Points on a hilly landscape, in no order, each with its height.
A ball rolls from a point to whichever of its 2 nearest points has the largest drop for the distance, and stops where none of them is lower. Distance is the straight distance between rows; heights are no part of it.
Togot height 619: [111 131 146  94 136 136 160 115 125 140 106 157 140  83 128 131 109 148
  96 122 176 119 111  95  32 143 163 216]
tomot height 434: [194 129 166  93 143 103 139 154 111 101 101 185  95 117 120 121 133  93
 111 130  78 122 187 107 138 149 169 144]
Muf height 656: [139 111 124 116 169 103 131  90 126  93 139 109 125 164  91 167  79 143
 110  88 115  94  71  86 193  80 181 141]
Mubu height 274: [198 132  92 122  84 122  89  98 153 140 125 163 100  98 150  93 162 125
  93 108 107 142 118 152 157 117 150 102]
Zivo height 265: [155 132 136 117  82 105  74 148 142 115 122 116 137 109 184 124 162  99
 124 154 177  94 116  85 103  94 138 175]
meki height 240: [147 121  91  87 140  80 128 134 159 149 149 112 149 120  92 105  76 124
 153 152 102 124  87 138 164  72  91 129]
Dumo height 492: [117  81 139 123 143 134 132 132 137 160 147 129 181  83 158  97 102 146
 166 110 105  81 152 115  79 163 139 149]
Gatar height 712: [190 143 126 128 144 180 159 159 123 110 117 169  84 108 111 115 122 156
  95 109 116 173 175 147  85 215  73 140]
lut height 399: [142 124 128 165 133 139 111  80  93 112 143 145  98 155 114 162 160 121
  97  68 105 133 138 113 177 130 177 102]
Lizef height 610: [105 113 107 112 153 110 109 102 158 162 191  90 160 154 129 147 111 162
 140  59 135 125  99 101 126 114 157  79]
dere height 215: [116  57  90 154 113 164 153 129 140 171 150  90 161 120 132 123  71 148
 153 106 111  90 137 158 170 149 118 123]
kon height 435: [ 72 144 175 150 132 124 138  98 125 181  98 101 156 131  76 117 125 101
 160 148 118 105  79 161 138  78 157  95]
rol height 415: [118 122 126 146 148 169 150  94 146  99 192 128 125 118 109 148 116 173
 167 123 140 170 102 144 134 144 124  75]
Kes height 553: [111 120 100  85 151 104  57 149 181 153 126 146 150 126 177  72 163 117
 135  98 122 137 158 119 104 109 130 115]
nim height 545: [187 193 147 118  93  82 143 185 125 163 126 167  80 125 141 161 144 103
  90 191 129 168 160 142 114 168 126 115]
Tofe height 417: [152 138  77 152 113 125  95 123 136 129 151 107 136 110 168 131 155 116
  62 129 146 136 106 131 126 149  68 203]
sugor height 446: [130 120  89 129 111 174 121 122 118 133 106 128 124 106 121 106 118 146
  71 133 129 126 125 146 122 134  90 205]
tarof height 468: [121 114 135 152 100 127 130 133 123 176 134  89 163  95 146 113 126 107
 137 146 122  85 127 133 102 139 100 162]
gefop height 550: [144 156 163 149  98 143 127  77  82  61 183 135  95 153 125 177 188 137
 138 113 167 137 105  97 133 114 161  90]
Zesa height 216: [126  93 128 159 148 193 175 101  86 120 104 162 131 116 109 143  99 157
 110 135  81 130 130 161 140 168 143 166]
tusa height 305: [127  99 130 162 125 190 155 128  77 142 104 184 144 122  70  95 134 125
 149 133  69 133 167 183 157 139 103 135]
zuve height 241: [182 131 110 116 163 106 146 127 131 178 140 166 111 121 100 147  82 154
  93 101  67 143 121 124 130 150 149 120]
nezup height 376: [200 132 116 147  91 117 102 134 114 108 173 111 116 103 143 131 155  83
  85 145 142 114 116 105 161 112  80 188]
reso height 384: [126 158 127 110 168  92 102 118 139 115 117 118 118 149 115 127 144  95
  93 129 109 142  96 126 164  94 134 136]
Rasi height 519: [ 64 119  82  99  88 122 102 141 127 134 140  61 166 183 149 118 141 144
 166 119 188 111 116 114 124  69  84 112]
Tolu height 402: [122 134 132 148 115 142 127 140 127  66 129 165 101 148 140 143 165 147
 197 138 140 175 182 123 126 138 122  43]
Zakob height 366: [163 163 113 141 112  67 105 119 152 149 121 106 133 142 149 160 153  91
 103 149 111 150  76 148 168  98 133  99]
Dimek height 521: [110 122  70  95  97 147  88 156 132 146 119 121 126 149 139 116 128 166
 118  95 166 126 170  86  95 110  94 162]
Tokam height 306: [ 66 180 175 128 165 108 129 125 114 128  99 127 111 169 131 165 164 132
 103 115 172 150 110  98  64 134 173 111]
Velom height 436: [149 102 129 164  65 159 109 140 137 156 127 112 138  88 140  76 136 113
 157 158 141 109 126 160 135 103 100  93]
gubun height 650: [107 136 154 104 140 141 136 176 129 141  94 154 138  89 123  54 142  96
 121 147 152 122 170 138  52 156  73 191]
rigos height 409: [169 126 169 154 100 153 150 155 107  57  85 152  72 113 163 126 146 114
 127 151 128 121 187 127 124 180 136 112]
Zol height 438: [ 94 113 193  90 160 185 143 111 159  98 126 107 128  79  96  66  87 138
 168 132 152  88 115 125 100 120 160 140]
guge height 494: [ 86 151  84  96 109 101  99 146 140 157 123  90 161 144 155 125 139 143
 134 139 171 124 106 118  83 103  73 166]
Fafun height 539: [125 149  96  93 152 135  80 136 154 137 151 159 116 137 137 107 160 142
  98  72 151 160 153  98  92 137 111 151]
dazep height 579: [ 79  96 101 115 158 115 129 171 133 121  64  92 145 133 174 110  83 126
 132 135 110  92 170 121 118 158  89 177]
fupid height 363: [ 83 102 125 157 137 159 140 140  98 168  89 113 141 136  94  84 111 106
 137 127  83 105 158 173 165 123 102 132]
gusak height 115: [139 105  80 126 143 122 165 130 128 184 134 168 156 129 102 152  68 186
 146 133  68 147 119 153 130 139 122 123]
Lere height 520: [ 98 112 129 119 142  74 129 165  97 168 128 139 180 165 114 150 128 109
 172 133  89 107 172  97 117 110 118 139]
buv height 341: [111 109  83  82 130  95 129 121 129 150  94 137 182 121 105 106  90 130
 151 169  89 105  92 146 151  65 114 200]
dun height 206: [211 125 100  93 119  70 101 150 156 153 147 175 131 100 152 111 130 113
 134 144  83 142 132 129 141 111 132 107]
kenab height 320: [143 140 152 107  92 129  81 108 152  89  98 137 102  97 169  98 167 119
 139 145 166 108 114 108 113  92 179 108]
kibe height 65: [123  79  50 111 118 115 141 115 130 187 156 136 175 158  90 149  75 168
 161  94  99 118 105 144 187  87 131 138]
Zifog height 414: [140  91 102 143  76 129 105 101 145 158 106 105 149 138 146 151 115 148
 149  99 147  94  77 123 165  62 185 106]
Gof height 504: [162 184 132 133  66  88 114 147 123 108 139 170  84 141 159 153 195 104
 104 190 137 181 165 166 148 159 130  87]
Gono height 584: [159 182 146 125 131  66 158 157 102 148 122 171  98 156 135 212 131 123
  92 162 125 163 139  96  98 158 154 136]
Vel height 297: [103 127 143 178 120 191 151  72  96 111 131 123 133 111 107 141 140 139
 115 159 131 131  85 169 147 132 132 151]
Bot height 470: [ 54 146  95 123 124 138 120  94 116 167 134  86 180 149 119 130 148 146
 123 139 141 131  90 162 111 119  85 165]
tiz height 628: [137 122 170 113 150 139 118  97 113  97 165 104 110 133  64 118 120  97
 134  82 130  86 108  93 182  69 162 130]
mif height 552: [ 78 131 114 110 152  86 120 188 108 148  99 120 154 169 145 138 138  95
 117 134 126 117 192  98 109 141  89 194]
rar height 150: [ 79  91  70 139 108 120 148 111 101 199 162  89 195 173 114 156 108 156
 169 102 114  95 128 146 160 128 113 125]
dako height 323: [116 151 134 125 177  99 141 119 130 174 110 124 130 125 100 128 108 114
  79 118  82 136 102 139 122 139 135 150]
kuzi height 375: [136 132 199 116 115 172 119 126 142  81  96 117  81  72 137  78 126 115
 139 145 174  91 124 109  94 117 159 122]
mufo height 569: [ 70 132  93  91 148 160 137 116 149 116 133  76 116 166 108 150  73 189
 119 110 162 130 101 115 133 111 124 133]
tufib height 207: [ 81 176 185 122 153 120 109 163 142  86 105 132  83 160 171 144 171 108
 121 141 196 151 170  96  84 160 159 102]
Ragi height 439: [ 79 148  81 132 138 139 117 114 151 157 125 124 144 131 111  97 137 143
 135 148 120 183  96 189 130 102  78  96]
netaf height 484: [147 135 159 127 181 125 143 152 130  81 139 138 103 132 113 144 128 109
 121  97 105 137 180  91 134 173 122 137]
Libe height 530: [105 114 180 112 188 129 181 144 140 148 141 111 154  83 109  91  76 129
 154 129 114  97 138 130  70 188 109 148]
popen height 319: [184 149 135 122  89  61  86 130 155 138 121 115 150 119 188 170 173  87
 100 155 130 110  94 111 141 102 165 149]
Pota height 457: [101 135 117 156 166 134 112  91 162 126 152 109 132 118 149 113 143 136
 122 115 115 168  89 164 134 144 125  72]
fonud height 283: [150 102 114 180  84 152 138 120 123  93 177  64 117 110 133 127 119 101
 134 142 162 136 102 136 184 110  66 110]
ror height 463: [138 186 134 122  99 110 114 131 121  64 161 178  86 162 160 173 208 136
 134 145 162 195 173 125 121 164 128  72]
zup height 541: [ 57  99  69  86 103 172 127 100 144 125 161  62 164 179 120 127 104 179
 167 109 180 113  98 135 161  85 123 133]
misub height 620: [104  79 155 132 163 145 143 143 144 122  64 110 130 120 141  96  66 134
 147 119 107  72 140 130 136 138 167 113]
Fakur height 383: [169 118 110 165 119 160 150  98 112  66 210 125 126 115 112 161 136 135
 160 131 132 170 111 136 168 139  80 112]
loram height 635: [ 98 118 167 129 151 115 160 130  96 109  87 162 149 110 147 146 133 117
 127 141 136 119 147  87  59 141 171 175]
sulo height 345: [145 110 135 162 100 192 127 118 101  77  90 146  86 118 120 107 136 128
 128 124 124 122 158 135 161 133 131 114]
gef height 507: [130 135 162 183 118 120 142 103  74  63 159 139 108 165 123 178 177 102
 170 143 130 148 130 126 178 121 140  77]
busof height 276: [108  75 125 163 115 181 133 126 110 106 139 109 144 131 131 132 113 141
 170 103 131  96 165 112 152 134 121 132]
gor height 348: [105 145 111 173 102 192 122  94 114 105 148 128 121 117 134 135 161 166
 105 143 171 162 109 151 101 154  98 129]
dogo height 624: [146 132 108 110 170  49 104 132 175 128 188  91 139 181 150 162 124 123
 104  86 131 155  95  92 156 116 151  54]
dor height 594: [ 74 121 123  81 167 151 136 102 167 157 169  89 145 138 108 132  81 184
 141  72 151 108 124 100  97 147 154 132]
vanun height 589: [127 137 181 124 137 156 141  89 100  56 175 118 118 131  93 158 133 139
 152 122 163 110  87  85 130 100 160 135]
som height 647: [ 92  78 144 154 172 143 179 138 156  88 104  83 135 130 127 128  34 154
 173 151 118  86 116 150 169 152 137  91]
Dunob height 601: [119  81 124 117 167 145 137 172 125  98  34 145 121 129 164  97  89 136
 117 120  89 109 177 133 119 159 135 142]
rozoz height 379: [153 135 121 138  73 162 117 149 132 129 174  97 114 105 106  95 140 114
 135 142 177 134 148 121 122 103  50 126]
zube height 385: [101 166 161 144 158 105 133 125 158 183  86  98 138 110 116 100 121  95
 115 162 100 141  91 174 112 126 122  98]
mumob height 321: [190 121 111 137  88 138 106  97 129 145 160 118 119  98 109 110 136 110
 103 115 121 117  94 133 170  82 123 143]
biput height 461: [112  97 136 211 138 129 141 130  91  96 121 129 128 152 140 152 146  97
 165 141  99 132 153 154 189 142 120  79]
Piti height 678: [143 162 147  96 156 150 150 193 156 143 103 144  91  99 106  75 106 126
 112 135 148 154 161 146  62 179  56 145]
Riro height 318: [122 141 172 137 127 124 133 168 136  52 100 134  83 150 174 160 145 124
 165 161 163 148 195 100 116 164 145  74]
nal height 596: [144 151 129 122 122 125 175 125 129 168 127 139 125  88 121 165  85 168
  98 167 142 145  79 124  56 159 127 174]
Zof height 388: [121 102 100 117  92 130 113 119 143 160  80 156 167 112 128 116 112 153
 178 153 118 107  82 156 138  59 164 132]
kepuz height 481: [114 115 162 152 137  87 155 139 100 179 110 147 170 132  94 137 108 105
 180 155  84  98 126 129 130 104 157 109]
mef height 361: [100 160 154 164 144 122  98  98 119 116 108 104 104 161 159 167 176 116
  81  97 142 134 113 116 127 141 177 107]
Dalin height 75: [178 137  78  85 109  74 101 155 148 186 159 133 138 147 108 126 118 115
 113 118 108 147 119 113 157  64 102 121]
Bepe height 632: [117 153 153 118 129 131 134 137 129 150  65 170 134  80 128  82 149  90
  59 130 183 121 127 127  41 150 139 221]
Tute height 556: [110 165 146 105 146 102 156 130 123 122 129 138 130 116 101 144 114 140
 150 181 152 146  88 119  72 109 112 148]
zofir height 416: [135  84 105 193 137 155 142 143 119 130 127 115 129 134 131  99 119 102
 132 115  82 147 151 186 190 155  76  83]
bev height 644: [130 160 132  94 142  66 104 159 121 130 151 126 122 220 146 190 156 121
 109  98 139 156 135  96 158  95 180  61]
napok height 430: [115 129 142 157 165 155 116 107 103 109 176 142 121 155 112 156 172 137
 116  47 118 148 173  91 126 169 141 116]
Seg height 315: [229 128 120 125  63  85 115 117 148 130  98 150  85 105 190 115 151  98
  78 138  81 116 125 172 176 148 171 102]
faz height 367: [228 134 161  91  83 100 123 140 120 110  95 184  76  88 167  99 156  97
  72 144  93 100 156 148 128 167 177 154]
Vemos height 738: [218 156 140 129  93 154 158 133 105 107 141 196  73 106  89 133 154 148
 121 117 103 161 183 131 109 185 116 110]
loke height 498: [ 59 153 185  87 189 126 150 103 129 116 133 119 147 120  65 101 104 127
 162 141 141 123  95 120  92 103 147 127]

Where does a ball stop that starts at each point below?
Lizef => Ragi
vanun => Zesa
nal => Zivo

Call two points neighbours if one is among the 2 nearest of the other. Go from one point of each pair to the other, from neighbour to neighbour, staying as low as possible. Name the highest point that can't be avoided.
tufib and Mubu => netaf
kibe and tufib => rigos
kibe and Zivo => reso
Ragi and fonud => Pota
